Points on a hilly landscape, in no order, each with its height.
From any point a climber steps to the highest of the 5 points nearest to it. It stops when none of these is higher. Distance is the straight distance between rows; heights are no part of it.
fad: [149 102  98 119 120  92 127  89 102  87 136  95 122 129 149  76  51 141
 125 211 123  33 108 163 182 143 171  95 138 173  86]  height 3.15
nugus: [100  85 127 171  87 135  75 131 113 143  74 155 127 104 139 126 145 108
 114 142 140 160  99 140 146 136 169 134 182 133 116]  height 2.49
Zisa: [155 144 126  97 188 110 107 129 180  97 188 121 153 133  95 134 138 143
 121 179 116 106 109  80 114  90 114 108  76 136 144]  height 4.93
kilub: [155 142 150 108 140 130 114 135 159 101 116  98 122 104  85 110 151 121
 135 160 164 111  99  51 154 153 117 143 126 116 163]  height 5.99
fop: [ 90  88 126 167  94 124  75 123 107 126 106 150 135 106 154 113 114 103
  97 145 132 156 105 160 166 149 185 143 187 153 111]  height 2.59
lat: [141 181 138  93 145 122 157 134 151 153 178 124 169 135 135 173 120 145
 119 111  98 133 127 137 105 109 110 118  89  98 130]  height 3.65
rif: [143 109 134 102 154  68 120 104 154  42 127  94 150 109  89  67  84 125
 126 161 143  82 159 127 160 176 172 173 126 136 157]  height 4.57
tuk: [130 119 150 122 110 105 106 121 144  91 113 100 127  97 127 102 107 110
 112 165 157 119 110 138 188 170 171 154 149 127 149]  height 4.50
Riba: [161 172 148 102  94 103 147 127 111 108  38 109 104 101 117  87 144 126
 168 135 178 110 153 103 158 177 147 151 154  87 157]  height 4.65
ragob: [139 155 127 128 112 151 126 135 139 170 101 147 113 117 124 177 188 148
 133 157 151 115  91 108 124 122  96  95 115 130 128]  height 5.03
vub: [ 91  99 117 153 168 146 106 121 125 137 202 140 134 146 119 163 130 151
  96 129 121 115 113 147 142 141  97 123 109 198 104]  height 1.53
felik: [117 105 128 162  90 146  86 136 122 151  80 153 120 109 128 143 165 118
 123 144 151 148  88 123 147 140 148 120 168 137 122]  height 3.06
kezek: [120 143 110 135 106 151 150 138 119 186 125 170 124 132 150 170 155 149
 136 108 121 130 138 158  90 120  76 108 103 130  99]  height 4.18
zosi: [ 78  97 100 163 157 154 115 122 100 140 205 150 116 154 136 140 122 142
 116 107 119 118 137 167 132 140  84 128  95 200  93]  height 3.54
bukup: [ 85  75 119 187 105 156  69 128 103 142  99 165 123 118 128 136 149 118
 115 126 131 153  99 135 145 141 148 130 176 161 108]  height 1.76
tufu: [106  80 114 169  88 154  84 134 108 163  47 158 121 112 122 145 179 126
 131 137 146 161 109 123 110 120 140 113 187 137 112]  height 3.60
Vizi: [171 103  83 101  75 114  95 121  51 131  61 116 119 128 158  81  97 137
 174 204 123  70 123 127 129  91 154  59 144 105  71]  height 4.61
migut: [109 108 114 134  61 109  83 126  97 135  68 131 147 100 170 101 112 112
 127 168 128 150 133 175 140 126 196 113 176 100 101]  height 2.62
ruze: [ 94 122 136 160 140 158 171 130  96 117 189 119  95 171 171  95  90  87
 116  49  94 185 146 150 126 103 101 148 113 142 128]  height 3.47
mif: [ 94  90  76 171 104 167 118 126 106 180  89 162 109 132 132 131 174 141
 162 108 122 136 178 153  52 107  67 105 126 136  89]  height 2.87
Melal: [166 118 144 105 179 111 103 135 166  59 142 123 134 124  66  73 134 120
 138 161 153 107 129  33 134 138 122 155 110 132 171]  height 5.13
tibid: [151 157 147 110  81 115 132 138 124 115  40 116  96  91 130 107 163 115
 153 147 183 127 126 104 157 158 147 139 159  98 156]  height 5.02
pini: [146  94 145 110 173  94  99 128 174  46 149 105 137 112  77  90 124 113
 103 176 160 115 121  84 152 144 147 164 137 155 170]  height 5.21
Vived: [ 95  69  80 174 109 172  91 125 101 174  51 145 112 130 107 147 186 144
 151 120 132 149 154 129  57 110 100  99 174 144  98]  height 1.61
zefef: [ 86  65  96 190 111 171  76 126  98 160  70 158 118 124 114 135 169 127
 138 120 128 155 122 123  98 123 128 120 176 149  97]  height 2.22
Suza: [ 88 119 106 164 106 160 161 133  95 149 149 153 104 147 178  96 123 101
 140  73 103 166 173 165  88 104  70 137  96 128 102]  height 4.08
kudob: [153 106 144 107 175  80 106 124 161  38 132 122 149 113  67  58 116 115
 130 155 152 105 157  73 144 162 153 182 125 142 170]  height 5.18
bila: [132 167 135 110 132 132 168 137 133 166 172 141 154 139 146 173 121 142
 115  95  99 138 129 155 103 118  97 126  95 108 117]  height 4.34
fus: [152 113 132 101 165  62 115  99 148  43 120 116 167 120  68  57  87 130
 141 147 130  77 181 111 149 177 166 178 119 132 155]  height 4.49
sas: [150 169 162 109 152 137 204 149 137 166 133 125 133 150 137 182 116 117
 115  42  97 174 131 118  95  98 149 141 144  82 159]  height 5.08
fadib: [157 137 143 103 155  84 111 115 143  69 114 117 160 118  67  57 110 131
 161 124 141  98 176  72 140 186 148 186 124 102 164]  height 4.46
Kiso: [110 129 104 148 105 153 153 139 111 180 122 171 120 144 157 144 144 133
 141  88 115 142 162 171  81 110  67 117 102 124  97]  height 5.01
borin: [118 129 144 116 173 123 158 138 136 106 219 112 157 181 132 152  75 122
  98  59  85 175 142 145 110  95 133 154 128 137 132]  height 1.86
pir: [ 90  93  92 182 123 173 100 126  96 162 138 169 109 138 133 139 147 135
 145 108 119 129 141 153 106 126  79 121 101 165  83]  height 2.83
vafa: [107 126 112 152 119 155 134 133 108 171 162 162 125 141 152 150 131 137
 133  94 111 131 142 167 108 126  74 122  88 143  92]  height 3.10
figev: [160 122 148 107 167 105 111 133 161  64 123 105 138 112  72  76 128 116
 138 151 158 112 137  51 148 162 132 174 126 119 173]  height 4.90
gigig: [155 196 134  80 147 131 157 128 163 148 142 115 134 117 113 151 164 155
 140 159 125  98 114  85 101 109  98  94  79  95 150]  height 4.19
Zil: [149 183 129 107 114 133 166 137 142 183 105 160 122 118 145 184 180 160
 128 140 132 114 120 137  91 111  88  84  99 115 131]  height 5.00
zad: [115 135 122 136 146 146 138 135 122 159 200 141 147 146 137 166 116 145
 114 103 110 126 126 162 122 129  86 123  88 148  99]  height 1.67
vutab: [109 115 127 139  79 103  92 113 112 115 107 122 135 101 163 101  92 109
 115 171 131 130 118 183 177 146 192 129 165 124 110]  height 2.80
nagug: [130 135 140 100 179 107 146 137 149 103 223 122 184 166 124 159  82 134
  95  84  82 170 147 144  98  87 146 151 124 135 134]  height 3.05
Tulon: [163 160 149 104 141 132 134 136 155 111 102  98 109 106  82 102 163 127
 147 155 165 108 108  37 137 152 108 138 123 105 170]  height 5.29
rit: [ 79  70 125 185 137 148  81 120 108 126 138 154 114 128 129 130 132 117
  89 133 136 139  89 140 170 152 153 142 174 198 113]  height 1.95
nef: [128 120 135 138  69 123 100 142 118 140  38 142 114  96 140 127 167 110
 129 157 163 157 114 127 138 132 162 122 180 107 138]  height 4.05
tomo: [152 139 135 107 174 124 103 131 171 101 172 115 141 122  84 136 151 138
 121 179 131 102  98  66 128 114 104 117  92 135 149]  height 4.47
bip: [109 118 117 155 135 161 107 129 125 162 163 153 128 133 128 172 146 148
 117 123 127 117 102 140 132 138  89 111 100 163 100]  height 1.89
Gir: [136 148 157 117 163 136 174 145 137 135 172 112 146 166 127 176  95 111
 114  40  90 179 130 118 112  97 153 153 140  92 153]  height 4.88
Fugo: [ 97  88 110 181 108 165  80 130 109 164  98 168 114 124 123 158 172 130
 132 128 135 136  99 125 128 129 119 117 145 156 104]  height 1.36
zagas: [126 150 129 115 148 136 139 133 138 155 194 131 162 141 132 171 122 154
 113 116 105 127 123 150 116 121  94 118  84 131 115]  height 3.07
Kuri: [149 179 153  88 157 116 176 141 155 143 169 116 178 141 132 169 112 136
 115  85  89 159 130 127  96  91 152 136 117  76 155]  height 4.35
Fupep: [ 99 127 121 148 134 147 150 131 107 147 198 144 127 157 156 132 101 125
 118  75 102 148 154 170 123 126  79 140  94 148 101]  height 3.23
mib: [110 110 126 143 159 148 101 125 140 143 187 135 138 137 109 173 138 156
  99 143 126 110  92 134 141 137  97 118 106 175 112]  height 1.94
Gan: [161 132 115  93 205  91 102 126 177  70 197 147 153 143 102 114 137 140
 118 187 111 107 119  76 111  68 122 106  71 159 147]  height 5.33
Tavim: [147 168 130  89 174 114 130 129 169 120 199 119 172 132 108 155 126 151
 120 155  97 118 125 111 102  88 116 110  75 111 136]  height 3.93
Barub: [105 101 129 150  72 115  84 122 108 130  84 137 136  97 161 108 111 105
 119 158 132 151 114 169 160 144 192 128 178 115 113]  height 2.71
Sed: [110 111 102 167 109 159 109 136 115 182 104 175 119 128 135 165 173 143
 140 119 131 124 122 140 102 120  86 104 117 147  94]  height 2.16
fiz: [144 135 151 122 167 165 188 151 133 161 125 118  95 174 116 198 122 110
 131  21 111 171 127  92 109  85 160 133 154  93 169]  height 5.15
bevoz: [160 180 149  95 121  99 149 122 114 108  55 103 119 110  87  77 144 141
 177 116 172 101 167  76 148 193 133 173 148  84 167]  height 4.13
badag: [156 154 119 101  70  89 133 111  88 113  42 108 119 109 151  85 115 132
 178 154 146  88 156 147 161 149 168 120 132  84 116]  height 4.09
fumiv: [ 94 112 105 162 133 161 114 127 111 164 174 160 122 146 138 153 135 141
 127 102 118 121 128 159 127 134  81 119  93 168  92]  height 1.75
dure: [101 119 112 158  97 153 180 136 104 156 105 155  99 143 173 101 138 103
 136  66 102 178 186 163  50  88  70 131 124 109 113]  height 5.64
dupi: [138 143 124  90 191  98 118 130 168 105 216 129 179 147 118 151 115 149
 106 150  91 123 128 125 103  80 122 113  78 140 130]  height 3.25
tetiv: [127 158 124 123 124 146 137 131 132 176 148 151 137 128 135 180 152 152
 126 127 123 120 111 140 113 124  87 102  91 128 108]  height 4.24
Rubed: [138 126 144 111 116  93 122 110 142  73 117  85 137 104 116  85  89 118
 132 160 151  98 135 137 184 181 171 162 136 118 147]  height 4.52
zizup: [149 125 128 107 127  79 128  92 130  67 116  83 147 121 113  72  70 141
 147 166 131  58 150 149 178 178 174 148 121 124 129]  height 3.63
Posa: [103 133 135 149 128 151 176 138 105 142 174 139 113 163 165 119 100 103
 120  52 100 172 152 161 113 108  90 146 108 126 113]  height 3.95
Bul: [148 177 152 110 117 125 212 145 129 177 114 150 128 141 158 176 131 130
 111  58 108 159 145 150  81 104 118 126 138  95 142]  height 5.41
Las: [105 124 119 132 167 130 140 127 123 129 226 128 155 164 136 152  97 145
 101  95  99 133 143 172 123 127  92 134  94 169 105]  height 0.56
fugif: [135 138 133 130 138 149 110 129 151 150 151 128 129 121 108 170 157 144
 116 157 137 112  78 103 144 137 104 106 107 144 128]  height 3.97
Sef: [117 117 151 127 174 138 165 138 127 107 203 103 131 190 131 151  77 107
 107  42  88 184 137 134 117  92 140 157 136 132 139]  height 3.30
datan: [132 101 134 103 141  73 119 100 153  53 133  85 144 109 112  77  78 124
 110 176 142  87 144 158 174 166 176 162 137 146 147]  height 4.20
tivor: [127 140 127 116 167 134 119 128 154 137 208 127 158 145 111 171 127 159
 105 143 109 114 109 135 120 117  98 113  88 152 118]  height 2.94
ketuk: [ 63  66  88 200 145 172  81 115  91 138 157 165 102 144 125 126 141 127
 122 116 127 121 127 142 141 140 110 129 125 210  92]  height 3.03
lifo: [121 151 140 127 127 139 178 143 119 165 167 138 142 147 155 156 107 132
 118  64  98 153 142 164 103 116 100 135 106 112 116]  height 4.96
Vugab: [135 169 134  99 157 122 149 133 151 143 200 119 174 139 132 166 116 150
 109 120  97 131 127 140 106 105 111 120  89 113 124]  height 3.67
repi: [163 141 145 106 167 128 113 132 166  86 131 107 126 116  70  92 147 124
 145 159 152 102 112  26 134 136 110 145 109 117 169]  height 4.98
foz: [138 110 140 118 176 124  92 129 173  91 172 108 135 121  85 136 147 137
  99 177 141 114  85  82 147 126 118 128 114 162 149]  height 5.09
tosog: [134 128 148 129 106 130 106 134 148 110 101 110 118  96 117 120 136 115
 120 159 167 128  91 104 178 161 149 146 150 119 151]  height 4.66
birol: [122 113 117 119 100  87 115  97 121  90 128  96 130 109 158  87  61 128
 118 190 128  81 127 188 185 153 186 120 143 141 109]  height 3.61
lud: [158 128 148 112 162 126 107 136 171  83 136 100 127 111  76 100 142 120
 132 169 156 104 103  47 145 142 118 144 116 125 166]  height 5.44
rutot: [151 196 139  80 143 121 168 133 157 162 156 120 153 122 130 170 147 155
 128 137 110 116 122 118  98 109 106 102  83  88 142]  height 3.96
Muku: [123 118 143 148 114 141  93 136 140 135 112 130 118 101 120 141 157 117
 110 156 159 135  75 109 173 152 141 132 151 143 132]  height 3.88
pur: [152 150 158 120 154 150 213 152 136 173  89 136  83 164 134 199 140 115
 116  22 113 163 137 102  92  85 156 127 160 101 173]  height 5.14
zufan: [144 171 148  92 161 109 154 143 160 128 191 120 183 142 128 168 107 139
 111  96  87 154 131 127  98  91 146 133 108  88 148]  height 3.91
rufa: [142 139 148 101 183 105 140 148 155 100 202 118 183 172 118 164  86 122
 109  73  82 182 138 122 101  71 172 150 136 121 145]  height 4.14
fuga: [108 115  92 154  94 151 153 136 110 182  97 170 114 137 152 139 160 141
 149  94 118 144 182 169  47 101  62 108 118 126  94]  height 3.98
razed: [138 137 152 134 146 160 208 145 121 163 102 137  76 170 144 176 126 101
 121  20 107 179 131 112  99  84 139 131 153  99 159]  height 5.34
ginuk: [146 181 132  95 150 127 147 130 160 154 172 120 161 128 121 170 141 157
 126 148 110 113 116 112 112 111 104 105  81 105 136]  height 3.68
lalo: [169 100 140 104 196  87 101 132 171  37 150 140 135 125  69  69 128 113
 125 163 152 107 136  46 134 123 133 160 115 160 175]  height 5.47
Ful: [126 113 112 105  59  98 100 122  93 135  21 115 142  98 158 102 132 124
 141 173 131 154 156 171 100 104 185  89 190  82 117]  height 3.35
maz: [101 100 145 145 127 118  93 123 139 106 138 121 126 101 127 121 119 113
  81 162 152 135  89 140 181 160 171 145 172 169 136]  height 3.18
Mobuk: [117 106 102 159 100 154 108 133 118 183  66 173 112 121 125 166 196 147
 143 131 139 132 126 125  86 112  93  94 144 140 103]  height 1.46
Rodur: [160 207 153  80 135 112 204 139 152 167 132 127 149 123 144 174 138 147
 116 101 107 138 136 128  85 106 129 115 109  75 159]  height 4.56
tibig: [124 109 127 149  87 144 100 141 123 160  41 158 102 107 126 154 199 131
 129 148 162 150 107 116 110 120 132 101 176 133 126]  height 5.42
zaton: [146 135 147 112 115  99 115 120 149  83 102  88 131  99 113  88 104 117
 139 156 158 105 135 115 179 184 163 164 133 110 154]  height 4.75
kaba: [112 129 123 153 107 150 184 142 106 155 135 158 106 154 174 118 118 101
 128  51 103 176 162 165  83 100  78 141 113 112 111]  height 5.30
givez: [141 139 152 117 106 111 115 129 143 100  92  98 119  95 113 103 131 109
 137 158 170 119 115 104 177 172 153 156 141 107 156]  height 4.97
ruza: [154 166 132  90 164 129 126 128 167 127 168 110 146 128 101 145 150 150
 132 169 118  98 100  77 112 106  97 103  77 112 142]  height 4.25
Voko: [ 87 105  81 158 108 163 161 126 109 161  88 126 103 138 155  82 159 125
 154  98 114 158 214 171  15  93  43 117 133 114 109]  height 3.90
gek: [121 119 143 140  81 115  96 129 126 120  83 124 123  95 148 112 127 104
 119 158 153 145 104 146 174 154 173 138 168 118 130]  height 3.34
baf: [121 106 133 143  67 125  93 138 113 139  49 141 121  94 145 118 153 113
 127 152 151 165 113 142 138 131 171 123 184 109 126]  height 3.51
buvap: [125 138 123 140  94 134 191 143 115 172  96 170 110 147 173 139 139 123
 132  62 110 164 176 170  50  92  76 123 128 114 117]  height 6.59
fikuz: [ 76 117 110 169 116 158 154 131  92 124 184 145 100 152 180  82 110  94
 129  76  99 170 166 167 105 106  73 147  94 144 107]  height 4.17
pib: [118 109 145 140 103 122  95 129 137 114 109 121 127 101 134 122 125 107
 103 159 157 136  94 132 185 162 170 142 166 139 138]  height 3.94
lafi: [149 141 128 110  76  97 123 112 108 104  70  99 122 103 149  91  97 122
 162 164 145  95 137 156 179 163 173 130 132  97 123]  height 3.87
tad: [160 155 153 103 125 117 135 129 136  98  83  94 117 104  86  84 144 121
 159 138 175 108 135  64 153 176 129 163 141  97 170]  height 4.95
Rura: [130 123 128 127  66  98  99 120 109 117  74 119 128  94 163  98 103 111
 137 171 140 125 128 169 170 141 189 122 157 100 114]  height 2.84
tet: [145 117  93 107  65 101  98 113  77 129  66 115 124 114 171  86  95 134
 166 197 119  92 136 165 140 108 174  76 136  94  80]  height 4.86
zul: [ 95  86 130 160 158 141  85 119 135 121 167 130 126 128 108 155 140 133
  82 148 140 123  79 128 167 151 131 130 148 198 123]  height 2.66
Faz: [158 167 139 103 152 141 131 130 163 126 130 106 123 111  88 132 166 142
 143 167 148  97  95  53 129 128  96 114  97 111 157]  height 5.80
boku: [131 119 128 122  60 106 105 129 109 126  38 126 124  93 157 106 140 111
 136 159 153 148 128 152 142 134 177 116 173  92 127]  height 3.40
fen: [158  99 134 103 190  52 106 110 151  29 131 156 162 122  66  41 105 115
 134 140 142  96 185  88 139 161 162 188 116 152 169]  height 4.84
lebor: [122 132 142 146 119 151 199 142 111 155 117 147  89 162 169 136 117  92
 124  32  98 185 147 144  89  90 106 141 134 101 134]  height 5.65
lus: [ 80  84  64 180 109 176 112 121  98 168  98 150 106 133 133 113 164 135
 166 110 116 137 183 152  58 106  66 111 119 139  90]  height 2.21
bado: [ 97 101 133 137 114  92 102 108 125  96 134 110 136 105 155 101  83 116
  83 170 137 123 108 188 182 163 192 144 174 162 121]  height 3.26
vebes: [144 181 130 112 106 130 185 142 128 185 118 166 129 128 160 179 150 150
 124  94 117 135 140 161  80 109  91 104 110 107 122]  height 5.31
Lala: [132 138 159 128 143 156 191 146 119 155 144 124 108 169 141 167 103 102
 117  23  99 179 130 125 110  96 133 148 139 101 147]  height 5.11
zam: [155 121  96 116  79 109 104 107  83 110  94 108 120 119 169  79  72 133
 157 200 120  63 124 160 171 127 175  85 124 120  76]  height 4.03
Vere: [125 105 140 125 200 153 138 147 143 113 184 100 110 199  92 180  93 110
 136  33  96 180 130  85 115  69 176 143 146 121 157]  height 4.51
Zagil: [135 120 138 126  67 112 109 140 117 136  22 138 107  94 140 123 179 114
 136 157 166 156 124 130 127 130 164 113 190 110 141]  height 3.70
Lubu: [ 82  80 105 188 131 168  81 123 102 153 136 166 114 135 122 147 150 126
 126 122 129 129 106 134 139 136 115 125 137 185  97]  height 2.32
libik: [129 120 142 126 190 169 158 149 141 143 156 100  95 187  97 197 108 106
 142  29 103 175 127  83 113  79 169 137 146 102 164]  height 4.85
katon: [161 194 139  95 137 139 159 130 154 151 104 114 101 115 106 142 188 155
 151 161 149  91 105  64 113 120  88  91 101 105 157]  height 4.92
kado: [ 96 122 124 140 153 139 160 131 107 125 220 127 133 168 153 122  89 121
 109  71 100 155 158 173 121 120  90 149 100 164 112]  height 2.76
Bozeg: [159 170 135 102 110  89 141  97 104 101  67  98 140 118 102  78 109 146
 185 127 148  67 168 118 169 192 158 152 127  84 134]  height 3.75
lok: [115 133 147 147 130 154 184 141 109 145 158 132 101 166 164 132  95  96
 117  33  93 182 141 145 114 102 104 149 122 109 128]  height 5.04
Laf: [ 97  84  98 176 105 165  85 132 106 171  75 169 113 123 122 152 180 139
 143 124 135 144 121 129  98 119 105 108 149 144  99]  height 1.40
labis: [124 120 154 127 174 146 164 141 133 119 187 103 127 188 122 161  81 106
 114  36  88 183 128 115 122  92 150 154 145 117 147]  height 4.53
Zisab: [137 167 144 116 114 134 192 145 126 176 137 151 135 142 160 170 121 133
 115  63 105 155 141 158  96 111 102 128 120  99 125]  height 5.66
Mozi: [107 118 118 128 178 135 118 126 138 134 218 130 151 152 119 169 121 160
  99 127 112 117 116 153 126 128  95 118  96 180 108]  height 1.47
bida: [107 107  92 161  98 159 125 130 111 187  86 171 115 133 133 155 177 148
 152 112 127 135 152 151  60 106  73  96 125 137  90]  height 3.20
luzat: [136 170 129 117 116 137 169 138 134 184 145 151 141 130 150 178 145 154
 127 101 117 130 127 156  99 121  91 107  94 112 117]  height 4.94
Vuti: [119 134 149 129 157 140 169 140 122 130 197 119 142 173 146 147  81 114
 109  50  89 173 143 148 120 111 118 152 118 123 126]  height 2.58
sufa: [130 149 138 137 106 142 191 144 116 169 125 161 113 148 171 149 123 115
 122  49 101 165 154 163  85 104  96 136 125 105 122]  height 6.04
nit: [110 103 137 121 126  83 114 105 145  76 136  99 134 103 137  97  83 114
  87 181 143 109 116 172 188 165 186 146 161 153 133]  height 3.62
zovod: [140 137 138 115 162 141 105 129 165 119 168 111 137 121  97 152 151 145
 114 170 135 108  84  86 139 128 104 115  99 146 138]  height 4.42
Zevif: [146 179 130 103 137 139 150 128 152 167 143 131 135 120 128 170 165 156
 130 149 127 109 101 115 112 116  95  96  88 112 132]  height 4.29
Gak: [147 145 142 127  85 134 121 143 139 139  54 136  93 102 126 135 193 121
 140 157 177 134  98  94 143 138 130 113 160 121 150]  height 4.68
bafi: [134 166 126 121 113 143 149 134 137 187 118 160 122 125 142 179 173 155
 132 131 130 119 116 141  96 118  85  91 101 126 118]  height 4.81
Tuv: [134 113  95 127 100  95 107  96 100 101 129 104 123 120 166  82  54 134
 127 208 116  60 116 176 180 136 176  95 135 149  86]  height 3.46
Nale: [171 149 107 101  85  95 129 102  69 114  49 107 125 127 144  78 105 149
 193 157 127  49 147 137 164 146 159 101 122  94  92]  height 4.33
togi: [119 122 119 150 124 159 107 132 127 173 133 157 120 121 125 173 166 144
 128 138 133 121  90 127 132 136  97 105 112 151 110]  height 2.85
Kav: [138 114  90  99  62 101  96 115  76 135  55 114 136 112 169  90 102 136
 160 199 118 109 146 168 116  99 174  68 152  85  83]  height 6.11
gasap: [165 148 150 106 153 130 126 131 153  96 112 100 121 111  71  89 151 123
 153 150 160 102 122  30 138 155 104 150 120 106 171]  height 4.99
geru: [158 116  90  88  63 104 107 117  58 133  37 109 122 121 162  84 113 141
 178 197 118  87 150 149 114  93 162  58 149  90  87]  height 6.09
bazaz: [ 85  90 123 159 111 101  96 108 112 104 134 137 134 106 164 101  87 111
  74 158 130 135 108 188 175 154 199 141 190 174 111]  height 3.01
nimak: [160 101 134 109 199 100  95 131 180  53 171 129 137 129  76  94 143 124
 115 186 142 107 111  52 130 102 122 133 102 165 161]  height 5.60
zude: [146  96  86 128 114  98 112  99  96  99 142 105 114 129 159  79  52 138
 123 219 123  47 106 166 179 132 171  85 140 174  76]  height 3.24
pivuv: [132 122 134 114 111  91 120 106 132  80 117  89 135 107 137  90  76 121
 126 175 142  90 133 162 188 169 183 144 135 124 132]  height 4.12
Limu: [136 142 129 112 170 130 115 126 164 126 196 120 151 133 103 164 141 154
 110 160 118 112  98 111 126 114 105 108  85 149 130]  height 3.92
bilaz: [ 58 108  91 181 125 164 137 120  87 109 193 143  97 143 187  62 119  87
 139 102 107 162 176 170 103 111  76 143  87 164 105]  height 3.52
Nuki: [146 157 147 115 130 146 125 138 155 136 115 114 112 110 104 144 174 131
 134 166 157 111  87  74 143 139 102 112 119 123 151]  height 5.12
Zev: [125 103 147 138 153 131  93 124 159 103 154 111 129 113 101 138 137 123
  89 168 153 122  77 108 168 151 139 138 144 168 147]  height 4.16
nof: [146 149 158 120 156 153 209 151 134 167 109 126  96 164 130 189 125 110
 120  25 106 173 131 101  94  89 154 134 156  92 166]  height 5.22
bimef: [135 135 144 137 112 147 111 137 148 139 102 131 107 101 116 149 169 123
 120 158 162 127  77  91 159 144 124 116 134 132 139]  height 4.48
Femo: [137 156 145 104 155 120 157 141 141 136 208 123 175 155 133 167  94 140
 107  85  89 154 135 147 105 103 126 138 106 113 133]  height 5.67
kime: [134 116 153 127 135 123 102 130 156  96 131 100 125 102 104 120 133 113
 103 169 161 124  87 101 178 160 144 150 147 142 155]  height 4.21
tusul: [100  87  78 163 105 165 121 126 111 182  69 158 113 134 123 143 177 153
 156 114 128 138 178 151  35 104  69  95 143 141  96]  height 2.79
bemi: [ 74 109  74 168 102 167 156 121 105 146 106 120 103 129 168  67 155 106
 157 104 105 169 204 162  29  93  56 129 121 112 112]  height 4.00
Dadi: [153 173 130 114 113 145 146 135 144 166  84 143  96 115 122 165 199 152
 140 161 155 111  97  93 114 123  93  88 117 127 141]  height 5.36
naliv: [165 166 153 101 148 119 139 132 140 100  86 109 119 110  63  76 154 132
 164 126 168 106 145  33 131 170 115 162 141  95 171]  height 4.28
Ropep: [117 142 120 140 129 148 131 129 129 172 164 152 138 135 136 173 142 151
 126 118 122 122 118 152 119 129  83 112  93 141 102]  height 3.36
tuzod: [166 130  99 107  73 100 116 112  67 119  60 113 119 125 163  77  94 138
 183 180 129  60 134 141 157 125 163  81 126 100  85]  height 4.67
Nuse: [149 167 142  85 175  95 137 138 165 113 208 126 190 145 126 152 103 140
 110 120  82 152 136 129  95  77 151 130  95 101 145]  height 3.17
tovi: [159 146 151 104 139 110 120 127 143  81  98  94 132 106  79  77 128 117
 154 137 161 106 142  65 156 176 135 175 135 101 170]  height 5.40
pilo: [ 97  91 134 174  95 136  75 126 114 138  98 148 127 102 139 129 135 112
 105 142 144 155  93 140 163 146 167 136 181 145 115]  height 2.15
Kiluf: [ 95  87 137 169 117 135  81 125 122 121 130 142 123 112 132 133 129 113
  87 141 145 144  84 142 173 156 168 145 177 174 122]  height 2.46
Moga: [ 75  94  80 177 125 170 119 123  89 145 169 162 104 141 158 108 127 123
 147  99 114 136 166 168 105 124  72 128  85 164  90]  height 4.32
sokur: [126 114 103 124  74  98  94 107  94 119  99 120 133 106 179  87  70 123
 136 197 114 103 126 184 167 130 185 100 140 121  88]  height 3.41
Dera: [108 121 152 142 169 153 167 133 117 112 191  99 107 191 134 140  78  94
 114  34  87 188 136 128 129  97 133 150 133 129 142]  height 3.33
lif: [125 124 131 145 105 153 103 136 134 160  91 151 109 108 122 160 182 132
 125 153 159 132  80 107 142 137 113 107 139 137 125]  height 4.23
sufeb: [ 59  79  76 189 142 171  99 117  83 126 180 159  93 147 149 105 133 124
 142 113 118 123 156 161 123 130  85 128  95 199  90]  height 3.53
gen: [155 137 124 107 108  91 128  99 113  91  90  87 136 118 127  75  80 140
 167 161 134  61 148 143 182 176 171 137 121 106 116]  height 3.59
ven: [152 153 153 116 103 126 130 134 141 117  73 109 105  97 111 109 160 119
 144 153 177 125 108  81 162 163 133 139 148 103 161]  height 5.35
mog: [123 137 108 137  91 141 157 137 121 189  85 182 118 131 151 168 176 152
 140 102 123 134 163 166  56 105  71  95 121 129 107]  height 3.99
sese: [118  94 149 130 150 106 102 123 160  83 153 101 131 106 104 118 122 116
  79 169 158 123  91 125 174 159 158 154 158 164 150]  height 3.71
vapus: [146 139 150 118  86 121 118 135 135 119  64 116 104  98 127 114 153 110
 139 156 176 133 109 109 168 154 151 137 155 107 153]  height 5.07
Sovoz: [133 103 148 110 146  86 112 117 161  62 135  86 139 104  97  89  97 115
 105 171 155 110 121 131 178 169 166 168 144 139 161]  height 4.15
gunan: [110  97 130 138 175 138  93 122 151 116 188 124 138 135  96 163 140 145
  83 158 136 115  84 119 150 137 114 122 125 190 126]  height 3.50
peba: [ 75 107 101 163 142 157 139 122  91 128 207 148 111 159 164 108 106 116
 127  88 112 140 166 177 122 126  77 136  86 179  99]  height 6.60
vus: [152 125 144 106 143  86 117 114 151  60 115  92 153 108  80  68  99 122
 143 146 149  95 152  98 162 185 155 179 125 116 165]  height 4.87
Ner: [156 169 141  97 144  89 124 104 118  95  78 110 162 120  64  62 124 146
 174 108 140  94 182  74 133 202 146 177 132  84 159]  height 3.84
lari: [158 128 113 112  97  98 123  96  93  95 100  94 131 123 145  82  73 142
 167 177 128  50 131 151 183 159 168 107 117 115  94]  height 3.85
gis: [138 127 154 113 185 133 151 146 146 114 182 112 151 179 109 177  89 116
 118  43  86 182 129 102 106  81 174 156 148 111 157]  height 6.10
Vavi: [151 196 156  87 143 116 194 144 145 160 146 125 161 131 137 177 123 137
 113  78  99 158 132 128  90 100 140 128 125  73 158]  height 4.89

Where does a climber stop that starts at each point below?
lat | buvap
birol | ven
bazaz | ven
Barub | ven
bukup | Dadi
zad | buvap
Mozi | nimak
bip | buvap
